The views of a scene show one set of named points, each view turned or mirrored, and shifted as a whole, with a little noise and some points left out.
(in the rows, 128 means zero)

Scene 1
View 1
fideb: 174; 130; 136; 163; 120; 171; 129; 125; 117; 159; 141; 120; 77; 105; 119; 136; 130; 148; 157; 126; 146; 93; 160; 109; 117; 125; 134; 113; 135; 71; 145; 147; 157; 98; 94; 159; 149; 111; 126; 125; 137; 100; 143; 138; 141; 131; 164; 121
zeg: 122; 123; 100; 137; 102; 143; 120; 139; 106; 133; 132; 114; 125; 114; 130; 123; 128; 122; 121; 121; 106; 106; 124; 126; 137; 150; 134; 88; 131; 94; 132; 116; 166; 119; 143; 170; 112; 129; 140; 177; 134; 119; 127; 131; 135; 142; 93; 123
tuvi: 144; 128; 123; 147; 137; 128; 123; 119; 112; 102; 141; 146; 111; 97; 150; 120; 120; 171; 147; 116; 145; 128; 145; 118; 135; 151; 143; 133; 96; 119; 144; 148; 120; 107; 116; 140; 114; 149; 101; 159; 150; 125; 144; 142; 109; 122; 126; 124
Fas: 130; 159; 130; 144; 182; 164; 104; 107; 102; 121; 136; 136; 71; 101; 146; 130; 105; 107; 148; 123; 127; 151; 169; 104; 130; 158; 105; 71; 113; 96; 134; 147; 153; 123; 110; 147; 158; 119; 95; 119; 138; 141; 145; 167; 120; 142; 101; 107
kur: 157; 131; 110; 144; 125; 195; 119; 129; 96; 146; 141; 122; 105; 103; 114; 126; 146; 128; 143; 114; 113; 105; 149; 90; 103; 148; 139; 89; 140; 62; 117; 127; 174; 116; 112; 162; 155; 116; 122; 173; 137; 135; 141; 144; 125; 124; 113; 124
vep: 173; 134; 129; 152; 116; 163; 132; 120; 118; 156; 134; 134; 82; 119; 120; 133; 138; 175; 164; 137; 151; 89; 156; 102; 116; 132; 147; 134; 127; 90; 144; 151; 141; 84; 113; 152; 138; 107; 141; 122; 152; 108; 142; 142; 136; 124; 175; 138
Nis: 147; 122; 98; 141; 89; 150; 126; 133; 109; 153; 133; 126; 118; 122; 114; 121; 146; 155; 137; 129; 121; 79; 124; 118; 126; 145; 151; 115; 133; 101; 134; 124; 156; 104; 148; 173; 114; 121; 156; 172; 148; 116; 130; 133; 137; 126; 135; 140
vagal: 174; 121; 134; 160; 132; 165; 132; 123; 112; 120; 147; 132; 97; 89; 134; 130; 132; 168; 157; 109; 147; 116; 164; 99; 111; 133; 148; 134; 118; 75; 136; 152; 138; 103; 81; 139; 143; 137; 99; 156; 142; 118; 150; 139; 115; 117; 145; 119
Noti: 137; 95; 123; 158; 93; 128; 137; 140; 109; 123; 124; 109; 122; 111; 139; 131; 115; 115; 117; 129; 150; 116; 125; 133; 159; 116; 136; 104; 139; 108; 124; 131; 142; 102; 104; 134; 85; 149; 107; 148; 135; 92; 121; 117; 119; 152; 96; 107
fom: 158; 152; 113; 125; 159; 203; 120; 113; 99; 125; 123; 150; 72; 125; 133; 132; 140; 146; 169; 153; 141; 133; 174; 62; 109; 162; 143; 102; 128; 93; 111; 157; 132; 82; 123; 127; 152; 102; 126; 116; 161; 150; 139; 169; 116; 130; 130; 145
koz: 119; 132; 117; 145; 134; 124; 117; 122; 107; 117; 130; 133; 109; 109; 144; 122; 109; 125; 129; 128; 136; 127; 133; 129; 150; 150; 121; 96; 114; 124; 139; 134; 140; 116; 132; 150; 109; 140; 109; 144; 143; 125; 132; 143; 118; 143; 98; 116
Vezo: 127; 129; 114; 146; 127; 139; 117; 127; 104; 130; 134; 124; 111; 105; 133; 122; 118; 117; 126; 118; 120; 119; 135; 126; 139; 147; 123; 86; 125; 101; 135; 125; 159; 123; 127; 161; 122; 132; 113; 158; 135; 122; 135; 140; 126; 141; 98; 114
rotug: 142; 109; 97; 136; 90; 144; 133; 138; 103; 122; 128; 130; 134; 115; 127; 118; 144; 160; 131; 128; 131; 97; 119; 114; 132; 145; 159; 124; 128; 112; 123; 127; 137; 101; 138; 151; 95; 140; 135; 185; 152; 122; 128; 126; 117; 125; 114; 137
zov: 170; 99; 148; 159; 113; 107; 150; 131; 138; 66; 144; 142; 115; 84; 175; 134; 113; 217; 155; 114; 175; 137; 154; 124; 143; 128; 174; 190; 82; 115; 161; 167; 83; 78; 73; 108; 93; 176; 88; 160; 148; 93; 144; 119; 104; 119; 157; 125
Rese: 116; 136; 110; 144; 137; 111; 111; 118; 106; 111; 138; 143; 120; 101; 145; 113; 115; 148; 131; 112; 127; 126; 127; 139; 145; 158; 128; 107; 96; 131; 150; 131; 137; 127; 141; 160; 104; 152; 109; 169; 145; 132; 138; 144; 116; 132; 102; 120
fizo: 143; 136; 102; 137; 121; 170; 118; 123; 96; 150; 129; 130; 103; 120; 114; 121; 142; 130; 139; 133; 123; 100; 137; 102; 121; 152; 133; 91; 137; 98; 123; 130; 160; 110; 141; 164; 131; 113; 139; 156; 150; 133; 134; 146; 127; 130; 117; 131
minaz: 167; 130; 126; 153; 125; 185; 126; 128; 108; 146; 142; 117; 91; 102; 121; 133; 137; 141; 151; 115; 124; 105; 161; 97; 106; 139; 139; 103; 135; 59; 131; 137; 167; 108; 99; 160; 158; 114; 122; 155; 135; 120; 144; 141; 135; 126; 138; 124
Pez: 122; 150; 105; 126; 143; 141; 110; 118; 105; 120; 135; 146; 106; 110; 139; 117; 124; 147; 145; 124; 114; 124; 141; 114; 129; 173; 132; 99; 104; 117; 143; 132; 143; 121; 153; 165; 129; 127; 128; 162; 151; 146; 139; 155; 125; 129; 111; 135
tinev: 178; 129; 119; 155; 104; 181; 129; 122; 102; 176; 128; 129; 89; 126; 98; 127; 153; 153; 156; 138; 148; 71; 147; 97; 112; 127; 144; 114; 152; 87; 127; 144; 158; 94; 120; 163; 137; 101; 146; 129; 153; 114; 136; 143; 133; 123; 164; 136
View 2
fizo: 150; 157; 147; 126; 115; 130; 142; 104; 120; 118; 146; 98; 133; 134; 149; 145; 140; 123; 130; 122; 178; 109; 118; 145; 171; 150; 152; 95; 106; 121; 141; 134; 133; 85; 155; 122; 139; 152; 132; 142; 108; 147; 92; 156; 116; 106; 110; 91
vagal: 136; 108; 155; 122; 109; 123; 127; 126; 151; 124; 164; 136; 150; 135; 131; 136; 125; 108; 102; 125; 158; 122; 127; 127; 119; 126; 133; 90; 124; 132; 113; 117; 141; 97; 114; 115; 125; 145; 155; 127; 116; 124; 147; 175; 96; 102; 102; 112
kur: 159; 135; 157; 126; 111; 126; 138; 105; 107; 123; 147; 101; 127; 151; 157; 149; 135; 109; 118; 134; 158; 109; 121; 132; 182; 139; 152; 87; 114; 131; 142; 128; 119; 92; 156; 97; 130; 156; 146; 134; 97; 134; 111; 163; 111; 118; 108; 101
Fas: 130; 121; 172; 119; 114; 140; 159; 127; 109; 113; 138; 142; 151; 136; 161; 157; 136; 152; 120; 145; 154; 139; 136; 127; 180; 110; 174; 68; 131; 101; 133; 187; 142; 90; 120; 132; 132; 145; 115; 129; 104; 84; 108; 208; 138; 109; 120; 123
fideb: 155; 127; 163; 107; 106; 137; 133; 115; 153; 128; 161; 119; 137; 130; 140; 140; 147; 107; 103; 134; 198; 132; 125; 113; 119; 140; 133; 79; 134; 130; 119; 131; 129; 104; 129; 114; 158; 170; 146; 154; 113; 123; 113; 157; 102; 108; 90; 102
zeg: 142; 133; 131; 136; 102; 120; 161; 76; 104; 117; 118; 100; 136; 152; 161; 131; 146; 121; 132; 151; 138; 127; 119; 157; 172; 144; 162; 114; 110; 127; 179; 126; 118; 83; 158; 117; 136; 142; 138; 135; 125; 123; 95; 123; 116; 93; 111; 99
tinev: 163; 157; 157; 115; 109; 137; 126; 112; 147; 127; 169; 99; 128; 122; 138; 139; 146; 108; 116; 115; 212; 108; 113; 133; 137; 158; 128; 84; 120; 132; 121; 115; 132; 97; 151; 121; 154; 173; 138; 160; 108; 157; 93; 149; 101; 109; 92; 83
rotug: 131; 142; 121; 143; 109; 113; 149; 89; 128; 117; 138; 100; 145; 139; 134; 121; 135; 114; 136; 121; 144; 114; 115; 171; 141; 153; 144; 128; 97; 136; 153; 95; 136; 80; 144; 133; 122; 124; 144; 127; 135; 150; 112; 121; 100; 84; 110; 91
Rese: 107; 105; 125; 144; 103; 119; 158; 90; 114; 114; 123; 131; 162; 133; 138; 125; 132; 144; 134; 145; 120; 142; 116; 174; 150; 128; 161; 113; 113; 105; 170; 137; 149; 82; 126; 159; 122; 136; 123; 132; 140; 110; 119; 144; 127; 71; 121; 99
minaz: 155; 126; 162; 114; 110; 132; 128; 115; 132; 127; 157; 116; 132; 146; 149; 151; 138; 104; 106; 135; 171; 118; 126; 118; 153; 133; 140; 82; 119; 129; 126; 132; 122; 97; 140; 96; 139; 164; 155; 137; 102; 131; 125; 169; 104; 119; 102; 108
vep: 142; 145; 149; 106; 108; 135; 124; 123; 168; 126; 168; 121; 144; 120; 127; 142; 143; 114; 118; 115; 205; 127; 119; 125; 111; 148; 129; 92; 120; 121; 114; 132; 140; 97; 134; 126; 156; 165; 143; 155; 120; 151; 111; 150; 98; 101; 96; 94
koz: 124; 124; 138; 137; 106; 126; 174; 98; 116; 109; 125; 126; 154; 133; 153; 126; 141; 145; 131; 143; 139; 143; 126; 161; 147; 132; 163; 105; 121; 116; 158; 146; 142; 83; 124; 154; 132; 127; 116; 128; 134; 100; 99; 153; 129; 82; 114; 107
Nis: 141; 146; 126; 130; 105; 122; 137; 82; 129; 123; 140; 94; 135; 139; 142; 133; 143; 112; 134; 129; 166; 119; 108; 157; 149; 159; 141; 114; 104; 125; 162; 113; 128; 86; 160; 125; 144; 159; 145; 149; 127; 158; 98; 114; 106; 94; 106; 83
zov: 92; 94; 121; 130; 112; 113; 149; 127; 194; 119; 157; 166; 188; 126; 100; 105; 120; 116; 111; 118; 135; 149; 136; 151; 40; 122; 124; 137; 121; 140; 105; 99; 168; 86; 72; 151; 120; 93; 159; 106; 168; 118; 168; 141; 80; 60; 100; 126
Vezo: 140; 123; 148; 135; 101; 125; 160; 92; 108; 117; 130; 114; 141; 140; 157; 134; 141; 132; 122; 147; 148; 132; 121; 151; 165; 133; 158; 95; 122; 117; 162; 138; 132; 90; 136; 135; 134; 147; 126; 138; 118; 106; 101; 155; 125; 96; 111; 102
Noti: 147; 131; 144; 142; 102; 123; 198; 88; 120; 115; 131; 109; 143; 139; 162; 103; 154; 117; 113; 145; 148; 131; 136; 155; 116; 145; 148; 118; 132; 158; 148; 101; 128; 86; 122; 138; 136; 98; 124; 119; 145; 88; 93; 130; 105; 84; 92; 116
tuvi: 108; 110; 133; 134; 108; 119; 145; 114; 143; 114; 144; 140; 166; 129; 125; 126; 120; 135; 126; 127; 137; 136; 122; 160; 122; 124; 147; 111; 112; 116; 138; 130; 155; 85; 109; 152; 118; 128; 135; 125; 137; 120; 136; 158; 111; 77; 115; 108
View 3
Nis: 135; 151; 122; 112; 163; 142; 139; 88; 116; 113; 130; 124; 127; 149; 134; 134; 120; 140; 121; 121; 117; 113; 113; 152; 123; 131; 158; 147; 119; 132; 185; 141; 110; 112; 118; 151; 170; 137; 143; 138; 119; 163; 95; 140; 148; 117; 114; 111
tinev: 128; 164; 110; 103; 191; 147; 167; 113; 129; 125; 117; 119; 146; 155; 125; 143; 139; 154; 121; 72; 121; 132; 142; 138; 127; 118; 135; 149; 140; 126; 179; 153; 122; 100; 112; 157; 144; 128; 139; 138; 128; 177; 80; 159; 173; 143; 137; 120
Pez: 123; 131; 118; 120; 150; 132; 134; 115; 95; 119; 169; 110; 139; 165; 142; 131; 136; 116; 152; 116; 118; 102; 121; 147; 95; 135; 166; 157; 119; 126; 171; 120; 137; 137; 139; 114; 176; 103; 145; 117; 126; 126; 85; 96; 144; 105; 144; 110
kur: 145; 144; 109; 128; 173; 130; 166; 110; 129; 109; 129; 110; 139; 157; 133; 135; 123; 127; 145; 99; 101; 145; 130; 173; 99; 122; 156; 157; 162; 123; 153; 125; 126; 108; 120; 137; 160; 121; 120; 135; 128; 143; 65; 115; 156; 148; 121; 100
zov: 85; 123; 140; 171; 149; 148; 122; 130; 36; 153; 104; 134; 178; 82; 115; 141; 154; 147; 141; 127; 149; 113; 82; 91; 159; 87; 134; 98; 64; 69; 138; 141; 132; 94; 141; 146; 126; 110; 111; 71; 161; 106; 130; 113; 92; 123; 139; 180
vagal: 112; 141; 123; 148; 183; 131; 160; 126; 94; 128; 120; 120; 157; 128; 117; 144; 151; 137; 145; 92; 124; 145; 121; 124; 120; 102; 139; 136; 130; 93; 140; 134; 128; 93; 128; 141; 136; 109; 102; 105; 145; 126; 82; 110; 137; 149; 138; 138
Rese: 130; 134; 121; 132; 135; 118; 117; 126; 83; 117; 149; 112; 132; 152; 136; 121; 115; 108; 151; 141; 124; 91; 113; 127; 102; 130; 166; 144; 96; 102; 160; 115; 127; 130; 143; 130; 187; 108; 144; 120; 131; 107; 101; 84; 134; 98; 140; 121
Vezo: 147; 142; 121; 123; 144; 122; 138; 135; 109; 106; 137; 107; 131; 159; 142; 121; 97; 112; 157; 127; 112; 110; 126; 157; 100; 122; 165; 147; 121; 107; 156; 120; 125; 118; 130; 142; 172; 113; 137; 136; 127; 117; 82; 99; 142; 125; 135; 111
Fas: 131; 133; 115; 119; 154; 121; 158; 181; 104; 120; 160; 95; 155; 175; 143; 130; 119; 105; 189; 82; 113; 116; 154; 149; 81; 116; 156; 161; 143; 102; 141; 116; 157; 127; 141; 113; 152; 79; 131; 116; 140; 104; 61; 85; 154; 143; 172; 114
fom: 112; 127; 94; 115; 169; 158; 169; 131; 102; 144; 142; 95; 190; 157; 145; 148; 159; 144; 163; 55; 114; 135; 146; 157; 112; 114; 138; 159; 157; 138; 169; 128; 175; 131; 137; 102; 137; 93; 144; 93; 146; 145; 66; 130; 167; 144; 155; 115
koz: 138; 138; 118; 119; 132; 128; 127; 149; 90; 118; 136; 104; 145; 152; 146; 120; 99; 115; 161; 127; 120; 96; 124; 142; 106; 120; 160; 141; 105; 102; 160; 116; 138; 127; 135; 137; 173; 106; 149; 126; 135; 111; 95; 97; 143; 117; 142; 121
fizo: 139; 147; 104; 109; 166; 143; 154; 110; 123; 118; 132; 108; 147; 162; 139; 134; 126; 136; 137; 97; 109; 125; 133; 161; 108; 126; 154; 157; 143; 133; 175; 130; 133; 121; 122; 136; 164; 121; 146; 132; 126; 155; 77; 131; 165; 131; 128; 106
tuvi: 116; 132; 110; 145; 153; 129; 130; 123; 75; 130; 125; 116; 158; 132; 126; 131; 143; 129; 143; 120; 130; 112; 116; 114; 121; 115; 146; 138; 104; 94; 152; 120; 138; 120; 144; 130; 166; 109; 133; 101; 146; 114; 100; 96; 137; 116; 140; 136
rotug: 136; 139; 107; 135; 143; 144; 127; 82; 98; 119; 112; 118; 145; 129; 133; 127; 122; 139; 124; 138; 115; 116; 98; 152; 132; 124; 155; 135; 113; 123; 173; 125; 122; 119; 126; 145; 175; 137; 143; 121; 131; 144; 106; 125; 141; 113; 102; 118
minaz: 130; 148; 124; 130; 189; 133; 173; 123; 125; 116; 134; 117; 139; 151; 127; 143; 136; 132; 148; 83; 112; 148; 131; 158; 105; 111; 149; 150; 153; 117; 150; 138; 122; 96; 119; 144; 139; 114; 106; 127; 131; 142; 65; 123; 145; 157; 137; 114
fideb: 125; 162; 129; 113; 192; 137; 172; 147; 122; 123; 122; 122; 144; 151; 124; 140; 128; 142; 144; 69; 122; 136; 143; 138; 115; 104; 139; 140; 137; 106; 158; 154; 122; 88; 114; 159; 129; 113; 118; 135; 132; 153; 74; 144; 154; 165; 152; 129
View 4
Fas: 117; 99; 128; 113; 130; 169; 174; 110; 121; 69; 101; 94; 113; 117; 152; 166; 167; 120; 101; 90; 109; 143; 73; 117; 151; 90; 139; 138; 179; 110; 114; 158; 160; 159; 113; 142; 117; 59; 153; 117; 149; 131; 113; 123; 127; 110; 141; 115
tuvi: 114; 101; 110; 154; 122; 185; 119; 117; 143; 138; 133; 111; 136; 107; 123; 140; 171; 143; 109; 101; 103; 145; 115; 94; 157; 114; 109; 136; 165; 117; 89; 118; 139; 145; 103; 167; 111; 107; 129; 140; 154; 128; 105; 144; 163; 139; 147; 132
vagal: 132; 104; 112; 150; 104; 173; 122; 127; 142; 120; 133; 125; 143; 131; 137; 167; 151; 151; 102; 107; 114; 146; 123; 91; 132; 120; 136; 147; 140; 108; 124; 141; 133; 182; 129; 149; 107; 107; 139; 158; 130; 123; 101; 141; 170; 150; 129; 119
Nis: 137; 150; 126; 122; 105; 141; 140; 128; 120; 154; 139; 139; 121; 123; 109; 138; 159; 147; 157; 139; 113; 136; 113; 112; 133; 96; 93; 119; 108; 110; 128; 97; 107; 130; 116; 153; 127; 105; 134; 127; 171; 134; 110; 149; 133; 156; 121; 151
zeg: 115; 151; 116; 127; 122; 151; 138; 107; 121; 141; 124; 128; 110; 99; 102; 157; 176; 134; 149; 128; 114; 126; 88; 132; 145; 85; 91; 124; 124; 107; 120; 128; 101; 114; 119; 130; 134; 99; 138; 102; 164; 139; 119; 134; 124; 134; 116; 146
minaz: 144; 127; 122; 124; 105; 147; 144; 134; 126; 107; 124; 131; 126; 142; 137; 171; 146; 148; 122; 125; 121; 139; 107; 108; 125; 99; 137; 139; 120; 100; 148; 143; 125; 170; 139; 132; 116; 86; 151; 143; 137; 125; 107; 132; 140; 147; 115; 128
Vezo: 112; 130; 116; 125; 123; 159; 145; 99; 125; 124; 119; 119; 115; 94; 118; 160; 173; 127; 126; 108; 111; 129; 86; 125; 145; 88; 102; 129; 143; 113; 114; 138; 123; 134; 114; 140; 131; 92; 140; 106; 163; 141; 117; 131; 132; 129; 125; 136
rotug: 112; 141; 120; 147; 119; 164; 131; 113; 127; 168; 146; 133; 128; 116; 95; 136; 172; 151; 152; 131; 112; 142; 121; 112; 144; 112; 91; 122; 128; 110; 104; 114; 97; 122; 112; 153; 124; 121; 126; 125; 162; 134; 102; 160; 150; 158; 124; 142
tinev: 150; 137; 151; 104; 89; 130; 171; 128; 115; 133; 139; 144; 131; 150; 139; 144; 128; 151; 141; 127; 121; 142; 131; 103; 115; 103; 127; 127; 109; 114; 158; 106; 128; 174; 131; 163; 122; 97; 140; 153; 167; 134; 94; 153; 145; 165; 127; 133
koz: 102; 121; 123; 128; 127; 168; 148; 91; 128; 129; 120; 112; 117; 86; 124; 147; 174; 125; 120; 98; 107; 133; 90; 122; 158; 96; 99; 132; 163; 120; 98; 130; 133; 128; 104; 154; 126; 94; 131; 114; 173; 143; 109; 138; 144; 122; 138; 129
vep: 147; 120; 145; 119; 92; 144; 146; 134; 126; 129; 137; 137; 134; 141; 148; 139; 128; 157; 119; 127; 122; 145; 131; 90; 133; 116; 125; 141; 122; 114; 149; 93; 146; 171; 126; 170; 106; 91; 136; 170; 164; 126; 94; 147; 157; 149; 142; 128
fom: 120; 98; 158; 118; 130; 167; 196; 136; 110; 90; 132; 109; 120; 176; 148; 135; 155; 155; 136; 128; 122; 173; 111; 100; 148; 128; 151; 134; 169; 102; 126; 137; 146; 162; 115; 156; 100; 63; 143; 143; 143; 105; 88; 156; 129; 137; 145; 105
Noti: 84; 149; 129; 137; 111; 165; 141; 59; 135; 161; 127; 139; 121; 69; 113; 164; 154; 144; 117; 106; 124; 119; 105; 135; 156; 112; 87; 140; 136; 120; 120; 145; 106; 137; 136; 149; 127; 119; 123; 123; 165; 149; 93; 148; 175; 129; 124; 114
Pez: 119; 113; 113; 133; 134; 172; 140; 135; 125; 121; 126; 104; 114; 119; 115; 135; 187; 133; 138; 119; 103; 149; 93; 104; 159; 94; 105; 124; 160; 108; 90; 112; 135; 118; 88; 153; 117; 82; 139; 114; 163; 124; 116; 138; 120; 129; 142; 146
Rese: 111; 114; 102; 141; 130; 177; 120; 108; 137; 139; 124; 106; 123; 85; 111; 142; 187; 124; 120; 96; 95; 135; 91; 109; 158; 92; 93; 125; 163; 120; 79; 116; 136; 122; 89; 159; 126; 104; 133; 111; 171; 142; 119; 134; 141; 130; 141; 147
zov: 100; 91; 102; 198; 108; 207; 69; 108; 172; 170; 143; 123; 157; 90; 126; 137; 153; 173; 73; 104; 115; 144; 144; 73; 172; 158; 101; 164; 162; 120; 85; 104; 139; 155; 114; 179; 84; 135; 108; 190; 141; 124; 84; 154; 223; 133; 160; 105
kur: 132; 133; 125; 121; 113; 146; 158; 127; 116; 115; 125; 128; 120; 144; 121; 169; 162; 141; 144; 126; 118; 141; 99; 119; 124; 92; 130; 127; 123; 99; 135; 155; 110; 159; 130; 126; 129; 91; 153; 117; 138; 128; 112; 138; 124; 154; 109; 136
fideb: 147; 126; 136; 118; 87; 140; 142; 121; 130; 117; 124; 137; 131; 127; 151; 164; 127; 149; 108; 119; 123; 132; 117; 104; 127; 102; 129; 146; 116; 114; 159; 119; 142; 180; 140; 152; 114; 91; 143; 162; 154; 133; 100; 133; 157; 141; 129; 122
View 5
minaz: 119; 143; 95; 146; 108; 128; 150; 162; 121; 142; 134; 124; 148; 155; 118; 117; 94; 122; 134; 112; 106; 127; 129; 150; 135; 136; 124; 127; 121; 145; 138; 141; 134; 87; 151; 131; 113; 115; 161; 99; 91; 118; 114; 109; 156; 143; 106; 167
tuvi: 96; 116; 122; 149; 150; 115; 125; 143; 103; 111; 145; 156; 120; 146; 122; 130; 146; 136; 125; 112; 110; 126; 122; 141; 128; 154; 154; 119; 119; 151; 148; 140; 161; 151; 135; 89; 134; 111; 112; 123; 87; 116; 108; 119; 104; 157; 111; 147
Fas: 90; 105; 79; 121; 137; 101; 115; 172; 123; 145; 144; 164; 139; 163; 143; 100; 98; 166; 120; 88; 90; 153; 76; 176; 146; 123; 133; 123; 138; 150; 134; 135; 145; 124; 153; 120; 100; 128; 144; 123; 64; 114; 78; 118; 146; 148; 94; 116
fom: 83; 135; 114; 130; 143; 142; 131; 171; 140; 134; 132; 164; 137; 159; 140; 117; 117; 165; 130; 155; 98; 146; 115; 165; 131; 100; 137; 151; 113; 156; 145; 156; 123; 105; 168; 139; 127; 114; 154; 102; 45; 143; 119; 91; 148; 130; 69; 132
koz: 117; 102; 119; 141; 134; 95; 110; 148; 127; 122; 151; 139; 128; 151; 128; 126; 128; 146; 108; 100; 118; 143; 91; 159; 132; 130; 146; 109; 136; 150; 118; 131; 164; 143; 133; 95; 128; 118; 119; 130; 109; 111; 107; 137; 113; 163; 108; 116
zov: 81; 153; 134; 163; 162; 129; 143; 132; 60; 99; 153; 161; 96; 160; 105; 128; 173; 143; 122; 130; 112; 102; 139; 94; 125; 202; 160; 98; 74; 152; 195; 148; 160; 190; 131; 62; 141; 95; 73; 125; 116; 144; 139; 95; 93; 147; 130; 176
vep: 115; 152; 113; 149; 114; 134; 164; 159; 125; 103; 150; 110; 141; 159; 153; 128; 122; 133; 130; 146; 124; 113; 135; 133; 133; 137; 143; 118; 106; 124; 162; 139; 127; 89; 144; 126; 140; 112; 135; 115; 76; 136; 141; 95; 148; 144; 96; 164
Noti: 131; 126; 137; 150; 114; 99; 116; 138; 126; 139; 162; 111; 133; 155; 100; 122; 117; 145; 87; 121; 125; 144; 94; 125; 123; 139; 126; 89; 114; 161; 119; 137; 162; 135; 127; 85; 131; 111; 108; 121; 166; 120; 136; 127; 124; 156; 132; 119
Pez: 115; 104; 115; 144; 141; 108; 114; 156; 132; 112; 133; 149; 126; 145; 131; 135; 131; 129; 131; 109; 117; 137; 112; 182; 131; 115; 159; 134; 148; 142; 116; 137; 157; 138; 143; 115; 131; 118; 147; 123; 71; 110; 103; 142; 109; 162; 88; 138
fizo: 126; 125; 125; 146; 114; 122; 134; 154; 149; 128; 140; 119; 149; 143; 132; 134; 112; 126; 124; 134; 121; 139; 121; 163; 126; 102; 133; 135; 135; 144; 114; 141; 140; 88; 148; 131; 136; 117; 157; 109; 89; 115; 121; 122; 139; 150; 92; 137
vagal: 96; 142; 106; 152; 130; 134; 151; 151; 97; 132; 142; 144; 135; 153; 114; 118; 120; 129; 135; 115; 97; 122; 134; 128; 133; 162; 128; 123; 106; 154; 164; 145; 143; 115; 149; 104; 122; 111; 132; 104; 90; 121; 110; 92; 138; 143; 119; 172
rotug: 130; 122; 154; 162; 128; 120; 123; 132; 132; 123; 139; 123; 130; 132; 96; 149; 140; 114; 118; 135; 130; 134; 136; 143; 111; 130; 144; 126; 127; 160; 111; 144; 161; 130; 130; 95; 149; 106; 131; 108; 128; 108; 133; 133; 101; 161; 116; 146
Vezo: 127; 109; 112; 143; 121; 98; 115; 151; 132; 135; 146; 128; 138; 146; 117; 124; 112; 132; 113; 96; 116; 144; 98; 163; 132; 125; 138; 113; 142; 149; 108; 132; 158; 126; 136; 107; 121; 120; 141; 120; 114; 103; 105; 140; 124; 162; 112; 128
zeg: 148; 117; 123; 155; 110; 100; 113; 148; 141; 134; 135; 113; 135; 142; 105; 134; 110; 111; 114; 105; 131; 140; 113; 169; 122; 112; 142; 119; 146; 146; 91; 136; 158; 123; 135; 114; 128; 113; 152; 115; 131; 103; 121; 152; 119; 165; 109; 139

In a view up to two points have been moved. Name them for each view, in the order of its rows, or write none.
view 1: kur, fizo
view 2: Vezo
view 3: tuvi, fideb
view 4: Pez
view 5: rotug
